A landscape with many peaks, sampled at points; each row gives a point and its height.
From any point a climber steps to the highest of the 2 points nearest to it. It stops when none of these is higher. Distance is the straight distance between rows; heights are no part of it.
Q474: [119 104  88 109 130 178 101 136 149 130 122 106 104  64 103 110 118 105
 172 137 174  90 135 127  80 110 155 135 115 144 137]  height 456
Q782: [122 118 139  45 146 158 134 157 120  93  85 210 165 117  95 153 150 205
 144 176 131 176 113 140 181  68 174 154 192 125  90]  height 573
Q551: [106 145 177 112 130 151 110  94  89 131 135 129 172 171 129 113 137 105
 162 102 143 171  90 147 115 122 134  96 113  72 113]  height 85
Q833: [151  98 131  72 131 144  77 157 142  52 115 176  82  97  89 147 178 150
 128 110 166 116  88  68 164  83 172 183 108 132 124]  height 586
Q159: [130  74  98 197 111 116 182 139 171 145 124 114  54 114 129 159  95 146
  93 135 129  23 188 184  96 128 140 127  64 200 139]  height 338
Q85: [127 143 117 103 140 115 148 145 130 137 135 147 169 175 142 155 113 158
 111 158 117 160 123 127 159 133 118 115 183 104 127]  height 705
Q718: [137  71 139 156 126  92 126 124 129 137 110 127 109 125 124 116 127 108
 152  78 136 108 136 128 124  57 163 132  43 156 123]  height 531
Q348: [136 153 183 100 134 143 114 119  67 108  94 181 190 110  96 103 108 130
 177 107 123 175  84 122  75 114 128 134 131  92  98]  height 469
Q229: [134 124 170 156 135  33 126 143 112 123 127 149 156 152 130 123 108  87
 138  87 106 121 134 129  90 123 103 154 110 128 113]  height 795
Q249: [126 116 109 118 118 123 110 172 147  96 136 112  82  70 115 135 139 111
 108 114 136 121 128  81 130 144 126 169 142 155 154]  height 615
Q647: [135 129 154 152 125  63 124 148 119 117 114 136 116 119 136 131 117  93
 105 103 107 129 115  95  98 138  94 164 121 135 126]  height 737
Q299: [133 139 121 124 123 133 110 147 138 120 116 114 117  57 119 108 136 105
 116 116 120 134 116  76  88 152 108 169 146 154 142]  height 575
Q425: [142  85 160 122 124  99 118 127 110 117 117 128  97 153 142 116 156 128
 121  75 121 153 109  97 192  81 185 142  53 146 150]  height 477
Q193: [102 126 147 105 137 125 162 150 130 144 126 159 182 168 128 129 128 196
 146 158 127 189 117 142 184  75 161 107 142 108  94]  height 777
Q828: [124 121 114 157 106 133 138 124 112 129 133  90  80 100 148 136 118  59
 106 106 126  65 150 135  55 173 136 158 116 150 141]  height 798
Q809: [139 112 151  64 149 118 131 179 112  79  90 238 181 134 111 176 132 200
 142 152 141 166  91 123 183  72 165 169 173 113  88]  height 611
Q534: [135 175 170  94 139 137 126 119  82 125 106 162 198 135 120 110 106 122
 152 122 103 192  98 121  90 156 123 137 165  84 113]  height 500
Q95: [131 173 164 132 133 123 138 118 116 129 121 140 161 120 144 110 111 114
 103 113  79 186 117 103 121 186  90 159 163 134 127]  height 610
Q43: [115 142 127 157 122 178 128  98 150 143 126  76  99  69 132  75 135  94
 115 130 116 106 147 119 107 161 119 144 110 159 144]  height 339
Q167: [117  93 104 194 114 155 177 101 157 149 129 106  64 113 125 147  99 148
 100 151 149  40 196 205  94 129 141  92  60 191 109]  height 370
Q968: [136 153 124  86 125 112 118 147 115 105 146 166 142 165 149 166 135 120
  89 126 124 171  75  88 168 196 126 155 190 101 152]  height 557
Q611: [115 115 107 148 130 149 144 110 150 158 139  93 100 126 137 124 125 120
 135 135 157  97 153 154 113 117 149 102  93 127 133]  height 540
Q311: [120 166 156 164 119  87 117  95  77 138 145 103 132 175 147 125 119  64
 115 117 115 102 154 167  95 162 108 121 123  88 104]  height 121
Q379: [126 165 160 132 115 119 155 135 123  89 114 133 155 108 170 127 124 129
  67 122  74 209 112  86 153 180 106 166 174 153 141]  height 550
Q976: [147 119 145  64 143 109 101 203 123  78 101 232 163 138 106 181 120 159
 126 133 148 141  74 106 163 104 157 171 161 115  97]  height 646
Q893: [111 146 164 201 114 129 143  65 123 153 121  94 135 122 135  67 126 111
 134 136 105 105 183 175  95 121 124 102  78 143  93]  height 360
Q149: [124 178 120 156 122  97 127 116 101 152 156 102 129 187 137 157 116  84
 115 131 129  82 149 185  99 164  99  77 141  73 106]  height 143
Q763: [127 125 135  81 134 139 148 139 135 115  88 179 161  98 118 125 148 197
 133 167 119 190 124 121 190  82 158 162 172 152 111]  height 608
Q814: [132 134 120 173 127 138 150 114 154 127 156  77  72 111 167 137 162 128
  56 145  97 142 145 104 184 161 127 123 129 177 190]  height 279
Q328: [115 117 154 186 124 121 157 111 169 156 119 103 122 108 163 105 150 152
  89 150  89 158 151 101 156 101 108 134  94 192 147]  height 343
Q505: [123 136 125 126 124 152 146  89 125 142 179  60  86 192 168 136 150 103
 107 137 124 150 134 140 173 158 145 103 120 116 170]  height 372
Q142: [137 155 164 133 132 121  91 106  89 129 104 129 153  89 116  79 106  74
 166  83 124 136 111 113  49 148 107 151 116 111 113]  height 419
Q945: [118  99  74  93 127 220 119 110 142 120 167  88  57 135 127 161 144 113
 155 139 187 101 136 162 145 101 200  96 105 113 152]  height 657
Q130: [138 153  89 169 128 146 155 121 145 175 138  98 118 145 128 132 110 158
 109 184 125  70 157 187 122 164 105  72 151 134 113]  height 450
Q872: [116 127 129 101 136 151  98 121 110 122 132 125 137 121 106 113 128 105
 161 104 152 122  98 122  92 140 135 131 124  99 134]  height 867
Q253: [155 106 159  86 140 152  84 125 103  80  94 190 119  96  96 105 162 157
 150  97 144 148  86  72 140  80 171 148  68 138 136]  height 803
Q792: [146  86  88  99 107 136  88 155 143  89 129 113  62  70 121 160 138 100
 121 100 155  82 117  87 118 142 156 182 119 152 162]  height 662
Q699: [118 128 117 192 106 108 125 108 113 127 114 112  95  85 121 125  94  69
 143 108 133  36 191 170  18 167 120 121 105 143  96]  height 622
Q887: [145  83 143 119 122 116 112 126 112 117 105 133 103 135 121 124 148 117
 142  80 158 119 108 118 149  73 175 136  49 122 135]  height 504
Q315: [134 137 126  73 138 158  90 149  95 109 112 157 160  95  92 115 131 136
 176 117 142 145  89 103  93 126 139 139 144 114 125]  height 799
Q87: [146 163 154 111 127 155 110 133 125  62  76 137 140  29 114 105 139 140
 118  76 118 172 107  35 108 133 107 181 130 162 128]  height 744
Q560: [122 144 162 139 133  99 139 114 116 122 137  97 122 142 173 120 144  98
  70 106  85 188 115  81 166 170 113 162 122 140 159]  height 525
Q24: [125 140 136 138 118  98 114 120 106 134 155 100 113 158 163 135 124  61
  99 103 108 113 130 120 125 167 128 140 136 109 146]  height 702
Q47: [108 141 130 102 130 166 113  93 101 145 150 105 163 158 129 115 128 113
 161 135 143 156 104 152 117 139 118  99 159  69 115]  height 69
Q455: [130 154  94  84 147 136 156 134 135 145 132 143 162 156 117 154 111 169
 114 169  99 158 142 142 184 161 118 105 233 112 137]  height 639
Q752: [156 110 127  94 126 156  82  99 112 100 130  87  70 122 137 126 157  66
 141  73 150 117 113  99 127 146 179 166  82 114 175]  height 393
Q933: [ 98 134 110 195 111 139 152  88 111 139 124 112  87 106 121 132 112 103
 130 129 156  40 192 214  37 172 123 100  96 127  82]  height 545
Q62: [128 133 162 193 124  70 156 113 133 147 135 121 132 165 157 122 119 111
 106 126  89 123 154 138 145 118 100 123 102 135 130]  height 395
Q783: [114 144 126 110 134 182 142 107 133 155  99 109 164  98 109  86 114 157
 156 156 128 152 151 132 110 128 107 123 158 140 112]  height 414
Q386: [127 144 106 151 122 111 126 153 151 136 147 105 110  98 125 148 122 120
  91 144 104 107 134 105 124 162  84 142 154 147 157]  height 438
Q108: [120 128  94 152 133 141 149 120 155 171 136 104 118 127 130 128 115 149
 124 174 124 102 157 158 132 123 108 102 133 135 137]  height 494
Q218: [119 170 121 113 120 186 122  84 110 145 127  83 120  95 137  83 146  98
 126 131 121 157 125 123 103 179 122 141 145 120 152]  height 384
Q334: [143 145 107 151 137  77 162 149 151 168 116 153 182 149 117 133  84 194
 128 168  91 114 157 159 125 146  67  95 185 135 102]  height 245
Q540: [128 151 161 128 130  63 153 161 128 116 106 190 176 155 155 150 114 140
  92 135  77 185 106 114 159 146  89 159 149 142 123]  height 711
Q778: [122 162  93 134 130 105 124 130 122 154 160 135 159 185 110 164 104 112
 137 137 136  96 125 174 101 155  83  78 176  60 118]  height 164
Q394: [123 115 132 191 124 132 170 115 163 130 132  71  96  95 172 101 167 157
  65 149  87 161 156  98 177 135 113 124 124 200 170]  height 314
Q642: [115  92 113 183 119 109 144 111 126 131 126 104  80 113 135 150 101  75
 113 102 134  41 173 171  52 141 141 142  90 156 121]  height 703
Q106: [147  82 142 100 124 105  95 164 129  83 103 167 108  96 119 134 148 134
 132  89 142 117  81  72 153  79 159 179  91 142 127]  height 616
Q158: [136 163 159 120 123 146 107 107 100  95 115 114 127  73 140 101 148 111
 129  89  96 183  92  76 110 155 126 166 101 140 140]  height 634
Q711: [109  88  90 174 126 166 168 113 174 177 126 107 109 128 141 131 130 177
 134 180 160  73 162 183 134  96 133  66  87 164 119]  height 454
Q542: [118  85 114 142 130 121 139 118 129 137 140 100  88 166 145 156 131 100
 128 103 149 101 146 155 117 112 174 112  81 131 151]  height 495
Q922: [141 144  95  96 134  63 113 195 130 128 142 177 164 175  96 190  96 131
 146 139 130  89 117 128 115 146  69 128 189 106 120]  height 190
Q225: [108 101  81 168 119 198 157  95 161 147 129  98  83 106 125 132 112 156
 117 174 175  56 186 193 100 131 128  78  93 169 123]  height 412
Q971: [131 114 111  91 129 184  89 131 133 107 124 117 108  85 106 120 150 138
 156 132 159 133 109  93 134 119 157 156 125 139 152]  height 524
Q44: [139 158 123 162 139 110 152 134 157 130 142 101 118 129 158 136 135 156
  47 150  81 164 145 106 175 176  84 136 192 160 171]  height 440
Q426: [127 162 151 147 125 112 147 111 139 109 143 106 118 121 179 131 143 134
  60 142  85 198 130  79 190 168 105 149 176 155 160]  height 490
Q916: [102 114 157 178 123 125 155  88 122 155 140 110 132 163 156  94 129 117
 147 130 130 106 172 182 123  90 124  88  69 127  96]  height 397
Q412: [159 130 106 179 133  62 172 152 175 146 107 170 171 116 111 110  97 161
 130 162  86  91 162 141 104 130  62 121 166 153  85]  height 227
Q880: [129 173 124 147 123 136 120 113 114 144 109 116 165  74 113  68  89 104
 141 133  93 133 152 142  65 175  78 147 192 142  96]  height 326
Q419: [140 159 116 158 128 114 148 147 159 128 121  98 134  73 148 112 113 119
  83 134  88 122 155  95 116 173  63 138 188 166 138]  height 479
Q310: [138  97 139 133 118 104 126 125 126 125 143 109  96 155 158 139 146 103
 105  97 119 121 127 103 170 107 161 143  79 144 157]  height 448
Q868: [149 153 137 108 131 163 109 146 111  81  77 171 152  28  82  98 127 171
 138  97 109 165  95  53  84 103 129 167 125 150 115]  height 801
Q56: [114 154 157 134 137 147 151  85 126 151  98 124 183 103 122  66 113 152
 176 143 108 164 158 146  95 135 104 106 150 125  89]  height 380
Q878: [110 127 150  87 142 203 102 105  92 126 111 125 166 110  88 109 135 151
 203 111 151 172  95 120 102  96 136  84 139  78 120]  height 529
Q568: [151 146 171  97 130 162  78 106  68 109 114 125 137 104 104  95 141  81
 162  60 131 150  79  96  71 140 148 149  86 104 126]  height 421
Q480: [148  77 157  92 121  85 106 165 104 117 124 185 135 157 113 145 132 138
 148 103 153 139  88  99 170  71 157 146  80 116 119]  height 766
Q151: [129  58 119 183 117  85 145 156 188 134 104 142  76  78 128 130 130 173
 102 151 139  81 160  92 146  67 126 142  79 212 148]  height 538
Q14: [137 117 123 147 120 140 128  99 128 131 162  93  87 162 171 141 154 100
  90 113 112 142 131 119 168 162 150 137  99 136 182]  height 411
Q999: [131 111 124 106 135 101 127 179 148 132 163 157 126 190 139 175 161 170
  99 158 136 138 120 125 215  79 151 127 127 120 130]  height 772
Q713: [114 124  96 112 132 152 116 116 128 145 159 110 134 165 131 145 136 105
 150 149 163 129 113 141 134 122 140  84 137  85 141]  height 53
Q324: [129 162 117  69 127 169  90 128 113  93 152 125 121 142 140 136 153  89
 124 130 130 166  78  96 147 193 143 157 180  99 155]  height 465
Q31: [120 116 150 159 128 102 134 111 111 153 136 122 139 172 126 119 127 107
 150 105 132 128 137 149 119  84 133 101  86 100 107]  height 429
Q993: [146 111 133 114 118  83 126 171 121 135 167 139 122 221 152 194 150 134
 103 122 142 127 117 132 211 107 152 112 116 101 139]  height 712
Q969: [146 114 121  44 120 128  76 170 131  74 150 164  94 179 134 187 157 112
 111 137 159 131  71  89 199 156 164 165 157  98 151]  height 783
Q827: [122  76  71 143 125 123 153 152 156 157 158 110  73 176 122 194 127 146
 129 133 175  71 144 183 145  68 182  67  82 124 129]  height 800
Q680: [157 102 137 121 113  64 113 153 112 117 154 137 111 226 169 179 133 100
  89  90 126 121 106 124 189 141 144 143 114 105 168]  height 656
Q493: [106 144 108 112 139 216 144  91 147 149 121  87 150 103 115  73 114 153
 147 166 139 148 151 148 133 143 135  93 177 132 137]  height 453
Q784: [122 168 143 173 113 108 144 108 128 143 117 117 161 114 129  78 113  99
 122 143  92 104 176 147  71 178  75 125 157 140  89]  height 294
Q336: [152 142 104 133 135  39 126 197 145 127 127 184 165 132 105 172  97 160
 115 145 103 109 123 119 110 129  71 140 191 132 115]  height 201
Q801: [161 141 150 103 130 164  94 120  98  69  81 176 141  73  87  90 139 148
 149  78 129 166  83  43  97  92 143 163  77 135 139]  height 848
Q740: [141 155 137 149 123  97 124 112 117 160 160  92 103 195 158 167 124  81
  76 125  98 103 142 152 139 173 112 112 135 107 164]  height 632
Q472: [126 188 151 100 146 139 137 105  92 130 120 121 186 139 136  92 102 105
 131 121  91 185 122 133 101 193  98 135 191 101 124]  height 548
Q802: [133 173 118  52 123 159 109 148 115  85 134 144 151 139 140 153 131 123
 121 126 130 198  87 102 160 211 144 161 218  96 146]  height 507
Q992: [121 130 111  84 150 141 143 141 145 134 104 156 173 103 120 113 126 181
 144 163 128 176 128 127 151 110 123 132 181 130 117]  height 659
Q593: [114 145  83 106 146 160 158 117 153 162 143 116 158 136 114 131 122 177
 130 177 122 144 150 166 163 150 114  75 202 122 127]  height 574
Q403: [131 158 171 171 127  75 123 127 121 109 119 131 139 104 160 102 123  87
  89 101  80 162 127  85 104 172  84 164 145 144 126]  height 676
Q201: [142 139 108 150 127  55 143 186 174 130 109 167 151  94  99 147  96 165
 122 169  88 110 142 117 116 117  64 150 174 159 105]  height 212
Q133: [ 99 144 126 178 106 158 141  76 115 136 135 101  92 119 124 122 115  92
 137 136 153  69 179 194  71 127 134  73  97 104  92]  height 483
Q338: [146 125 158  88 119 155  79 113  84 102 128 104  95 109 123 101 141  72
 139  63 128 141  92  83 106 172 156 166  96 109 154]  height 392
Q468: [125 117 144 118 127  99 147 153 147 147 132 161 159 172 130 142 139 182
 124 156 123 154 128 129 201  72 132 116 136 140 118]  height 838
Q491: [150 135 170 118 124 145 113 142 123  87  94 136 123  63 128 106 151 137
 117  82 114 187  96  56 142 112 131 171  96 162 141]  height 687
Q870: [106 129 123 103 145 135 172 135 130 162 127 154 189 156 114 144 107 195
 147 157 126 166 125 170 176  99 122  86 190  90  90]  height 713
Q541: [129 127 123  69 140 134 118 169 103 115  98 181 169  96  97 144 112 180
 150 150 139 164 115 112 117 110 127 160 181 122 116]  height 710
Q450: [135  89 130 137 127  55 123 168 126 131 128 162 143 160 109 159 121 122
 140 114 133 115 119 113 141  87 114 122 104 121 109]  height 695
Q756: [153 137 183 123 131 128 139 110  98  87  76 179 159 107 126  91 141 172
 130  94 104 211  85 106 139  81 148 155  81 149 120]  height 593
Q321: [135 142 134 102 129 131 112 125 112 136 149 108 141 135 136 134 134  91
 121 117 150 134 123 115 119 161 126 143 140 105 142]  height 784
Q433: [132 101 106  74 143 157  85 156 139  93 128 158 120  93  82 129 165 157
 151 138 156 124 105  95 147  80 172 157 120 132 132]  height 556
Q986: [110 122  91 107 130 200 133 106 142 142 159  85  88 131 127 125 146 134
 155 146 177 113 133 156 132 119 167 103 111 122 137]  height 597
Q50: [ 94 136 142 151 132 156 131  75 105 149 161  75 102 166 147 126 133  76
 131 112 146 121 143 172 120 135 151  94 105  74 132]  height 378
Q495: [125 133 119  90 118 215  83  92 103 104 144  98  98  96  99 104 160 113
 176 104 160 137 102 109 124 138 185 125  87  99 160]  height 458
Q588: [115 161 165 131 136 106 102 105  82 133 131 121 152 165 141 115 117  80
 146  98 125 133 116 154 102 142 118 115 114  73  97]  height 101
Q979: [149 157 148 128 145  67 162 149 125 141 130 162 174 190 152 169 120 169
  88 152  82 163 126 134 164 142  90 128 173 126 137]  height 781
Q404: [125 132 125  89 137 211  87  80  90 130 133 112 131 117 100  95 144 124
 187 108 163 151 100 137 111 114 156 102 103  82 142]  height 493
Q773: [123  94  77 139 128 118 149 155 164 154 153 137 109 154 111 178 117 149
 141 152 171  66 135 177 130  74 133  83 111 111 121]  height 747
Q327: [145 118  66  75 115 142  68 166 138  84 160 113  56 110 121 177 150  82
 129 127 169  91 105  90 141 169 156 163 158 106 160]  height 785
Q428: [126 170 136 116 130 150 107 131  89 139 123 130 175  98 115  89  98  85
 154 128 123 136 135 125  64 184  88 144 176 103 109]  height 355
Q104: [147 113 101  89 127 191  84 135 125 110 126 107  85  69  87 116 140  95
 161  94 169 105 111 108  87 132 162 159 100 133 151]  height 489
Q375: [ 92 125 109 113 138 161 160 107 151 163 147 120 181 148 122 128 129 178
 166 158 142 159 118 167 149  81 134  56 164  78 103]  height 655
Q180: [128 171 148 139 113 121 101 117 104 120 126 101 139 106 126  99 114  67
 130 102 107 121 136 109  59 182  91 162 146 121 108]  height 386
Q942: [ 95 126 122 142 135 161 146  99 141 158 128 118 157 133 117 103 119 150
 176 153 154 135 139 173 115  93 126  62 137  97  97]  height 607
Q811: [124  61  96 177 128 121 154 161 183 154 127 131  97 102 129 134 143 185
 118 168 130  76 156 134 156  57 143 122  87 193 132]  height 511
Q904: [118 158  95 130 120 190 126 114 147 131 143  72  93  73 145  84 138 110
 112 148 114 135 139 120 128 188 117 140 161 155 156]  height 341
Q608: [125 134 106 130 135  84 119 171 130 145 145 160 176 167 118 169 109 126
 155 142 139  99 112 151 105 119  97 101 163  82 108]  height 178
Q292: [124 157 180 128 133 147 122  91 100 119 120  99 128 119 166  87 148 100
 105  97  97 197 105  99 144 153 126 162 107 136 142]  height 581
Q21: [123  91 148 173 132  94 144 125 145 150 107 124 130  88 110  89 131 136
 167 115 133 105 140 128 101  70 138 128  60 159 114]  height 561
Q226: [107 171 162 169 137 121 141  71 107 150 125 113 176 135 144  78 113 114
 156 148 110 148 152 170  97 136  86  92 135 109  88]  height 402
Q587: [119 176 147 130 136 112 174 113 118 162 132 129 186 183 129 131 103 148
 129 144  91 163 140 179 130 145  87  85 192  87  96]  height 480
Q877: [136 171 117 160 133  95 141 137 144 150 121 133 165 138 124 114  95 141
 117 151  94 110 155 147  96 169  69 121 182 143 106]  height 266
Q418: [137  87 151  79 130 144  92 136 117  87 111 184 133 133  95 113 176 175
 159 105 159 155  90 109 177  50 191 136  59 125 122]  height 853
Q368: [140  99  78 103 121 146 107 152 144 112 151 100  60 115 123 174 147  95
 121 125 155  86 123 110 132 160 144 159 131 141 183]  height 716
Q929: [119  73 100 179 126  94 175 149 161 150 139 140 111 159 116 177 103 137
 146 127 158  42 152 185 103  71 128  70  78 120  94]  height 700
Q950: [126 131  87 118 125 140 124 124 136 153 181  97 107 185 140 173 138 127
 120 162 147 100 136 160 152 146 132 100 144 100 159]  height 37
Q607: [128 109 141 165 124  75 140 151 160 118  98 152 125  72 125 109 118 136
 128 115 115 126 134  97  95  99  85 156 108 171 119]  height 626
Q68: [ 95 115 137 158 119 133 131  74  94 138 130  83  90 157 142 121 122  65
 130  98 149  87 170 197  92 125 155  92  76 103 109]  height 427
Q463: [151 165  89 132 130 131 144 134 159 145 148 119 124 139 137 145 127 168
  72 182  92 152 145 124 178 183  98 116 222 148 160]  height 394
Q373: [146 121 126  99 118  87 111 144 128 104 157 141 115 190 155 187 143 113
  84 110 128 145 105  90 183 174 124 155 147  99 156]  height 606
Q51: [138  85 160 103 116 103 101 148 112 115 111 172 135 171 116 128 145 159
 145  96 162 143  94 123 190  34 182 123  59 145 110]  height 805
Q86: [131 165 139 134 135  92 148 117 104 148 153 135 168 218 146 150 114 128
 107 142  89 149 140 157 136 162  83 108 168  90 120]  height 523
Q615: [139 115 166 120 130 100 103 136 122  92  89 160 132 101 125 121 143 143
 115  87 125 166  91  75 147  87 131 170  67 156 127]  height 648
Q439: [ 98 143 159 153 129 119 163  95 118 165 133 112 180 172 144 104 112 141
 146 148 106 161 141 165 130 119  98  81 143 104  94]  height 439
Q289: [135  62 124 195 131  83 163 131 176 137 113 121  83  88 127 119 125 132
 120 127 125  86 163 128 113  68 137 151  60 192 132]  height 571
Q162: [107 128 143 101 148 170 130 106 121 144 117 140 170 114 105 108 114 154
 189 137 147 148 112 145 114  90 135  98 144  99 110]  height 563
Q268: [112 123 106 147 116 194 127 118 136 145 116  91 109  64 107  91 114 123
 155 143 150  86 158 136  65 123 124 124 100 162 128]  height 424
Q123: [111 150  93 122 135 193 153  97 158 164 128  79 132 126 132 102 129 159
 118 186 133 116 152 172 141 159 120  74 176 124 130]  height 509
Q566: [122 149 105 150 116 135 120 162 145  99 119 105 111  42 148 123 125 119
  88 119 114 144 136  67 125 174  84 163 181 174 142]  height 528
Q357: [102 165 152 177 117 156 145  76 130 160 125  90 138  92 146  57 132 101
 133 144 124 112 185 151  88 151 107 115 119 143 103]  height 322
Q834: [110 152 110 115 122 167 126  70 101 144 180  74  97 185 162 145 138  83
 124 129 146 122 128 171 155 164 157  91 125  79 145]  height 337
Q211: [143 141 162 106 140 146  92 110  76 122 104 146 168 103  82  80 121 118
 186  94 129 143  95 112  59 116 124 132 102  88 116]  height 446
Q96: [149 159  77 138 135 133 149 135 167 166 120 110 130 121 119 137 126 208
  73 184  78 100 158 154 174 185  86  93 220 172 149]  height 367
Q651: [129 111 171 110 137 118 134 126 121 124  94 169 174 129 118  99 126 171
 142 122 115 198 103 111 147  83 138 145 101 141 117]  height 628
Q112: [126 124 152 121 133  82 114 149 114 126 123 157 159 151 126 124 112 113
 159 113 126 140 113 116 115 124 111 135 116 104 107]  height 738
Q813: [114  73  58 118 124 173 150 134 156 129 160 103  47 158 125 193 140 118
 130 133 187  79 141 175 138  98 206  92  93 124 143]  height 730
Q654: [120  82 129 143 132 104 131 124 119 141 128 112 108 163 134 142 128 103
 154  89 169  98 125 167 116  69 170  90  75 106 109]  height 459
Q843: [140 109  85  45 117 137  60 173 144  63 153 138  60 146 116 192 169 102
 111 144 168  95 100  83 177 157 160 161 184 109 157]  height 862
Q714: [136 129 101 155 134  95 140 126 140 162 145 112 127 150 133 143 117 112
 120 139 115  95 148 149 104 134  91 121 133 124 127]  height 457
Q6: [135 100 137 152 134  63 126 168 149 126 117 149 124 116 126 137 114 125
 134 130 133 122 127 104 132  78 120 157  95 148 132]  height 661
Q515: [155 116 139  54 124 103  78 186 141  49 141 202  99 159 142 190 156 138
  90 124 144 118  75  80 198 141 154 180 179 115 135]  height 728
Q645: [129  79 105 198 122  76 167 137 152 128 132 133 100 128 117 137  93 120
 158 123 143  34 168 191  75  81 148 101  58 156  98]  height 654
Q625: [139 134 135  54 144 143  89 171 108  84  92 212 171  92  89 140 112 145
 170 114 152 155  86 102 105 127 132 161 165 112 111]  height 754
Q55: [120 119 167 177 127  79 152 118 141 151 127 130 128 138 158 107 129 133
  96 117 100 156 124 112 168  97 119 139  79 163 130]  height 369
Q661: [105 136 120 161 113 189 142  82 126 150 125  83  92  96 153  85 124 101
 132 136 143  86 173 158  80 149 133 119  96 154 121]  height 383
Q353: [119  85 100 161 132 126 161 144 185 166 125 130 131 118 120 115 122 188
 138 181 147  91 157 150 145  67 124  93  90 161 111]  height 486
Q789: [123 134 160 119 126  87 138 155 122 121 108 183 177 163 146 136 119 155
 123 129 101 188 107 110 156 109 126 147 110 127 114]  height 665
Q953: [125 160 124 122 138 105 134 121 117 155 167 106 136 217 152 159 131 115
  99 130 117 141 125 148 163 150 112 102 142  98 141]  height 569
Q758: [140 118 140  55 137  98  96 186 133  76 136 214 141 173 123 182 142 166
 104 145 147 130  76  95 199 114 154 161 167 108 117]  height 683
Q977: [128  84 157 184 125  70 163 141 164 140 102 147 145  64 108  87 121 158
 147 133 106 117 151 106  98  72  98 143  73 184 103]  height 594
Q693: [127 166 121  89 121 197 105  96 101 109 155  91 116 133 142  97 135  84
 137 116 129 164 100 111 128 196 147 143 143 102 165]  height 425
Q237: [143  92 112  93 120 195  91  91 107  93 141  85  70 124 112 128 170  97
 172  85 165 133 104 101 140 115 209 135  83 106 170]  height 428
Q660: [128 118 130 176 122  87 146 124 126 155 153 110 115 175 154 147 127 105
 102 126 118  81 154 159 130 128 116 107  93 133 137]  height 426
Q513: [137 148  73 143 141 135 152 144 170 166 123 116 136 125 116 126 110 187
  96 189 115  78 164 170 139 161  82  81 188 152 133]  height 405
Q546: [125  74 124 188 115 113 158 128 150 141 123 117 102 102 119 120 105 133
 135 134 134  64 175 158  91  98 130 117  71 170 123]  height 609

Call two points neighbours if one is among the 2 nearest of the other. Go from one point of each pair to the other, from neighbour to neighbour, staying as high as possible. Name the lowest point that can't be avoided.
Q418 / Q468: Q338
Q801 / Q418: Q253
Q828 / Q108: Q834
Q843 / Q872: Q782
Q872 / Q801: Q56
Q979 / Q801: Q756

Where does a climber stop that starts at each point below?
Q43: Q801
Q167: Q827
Q814: Q229
Q752: Q468
Q357: Q801
Q904: Q468
Q505: Q229
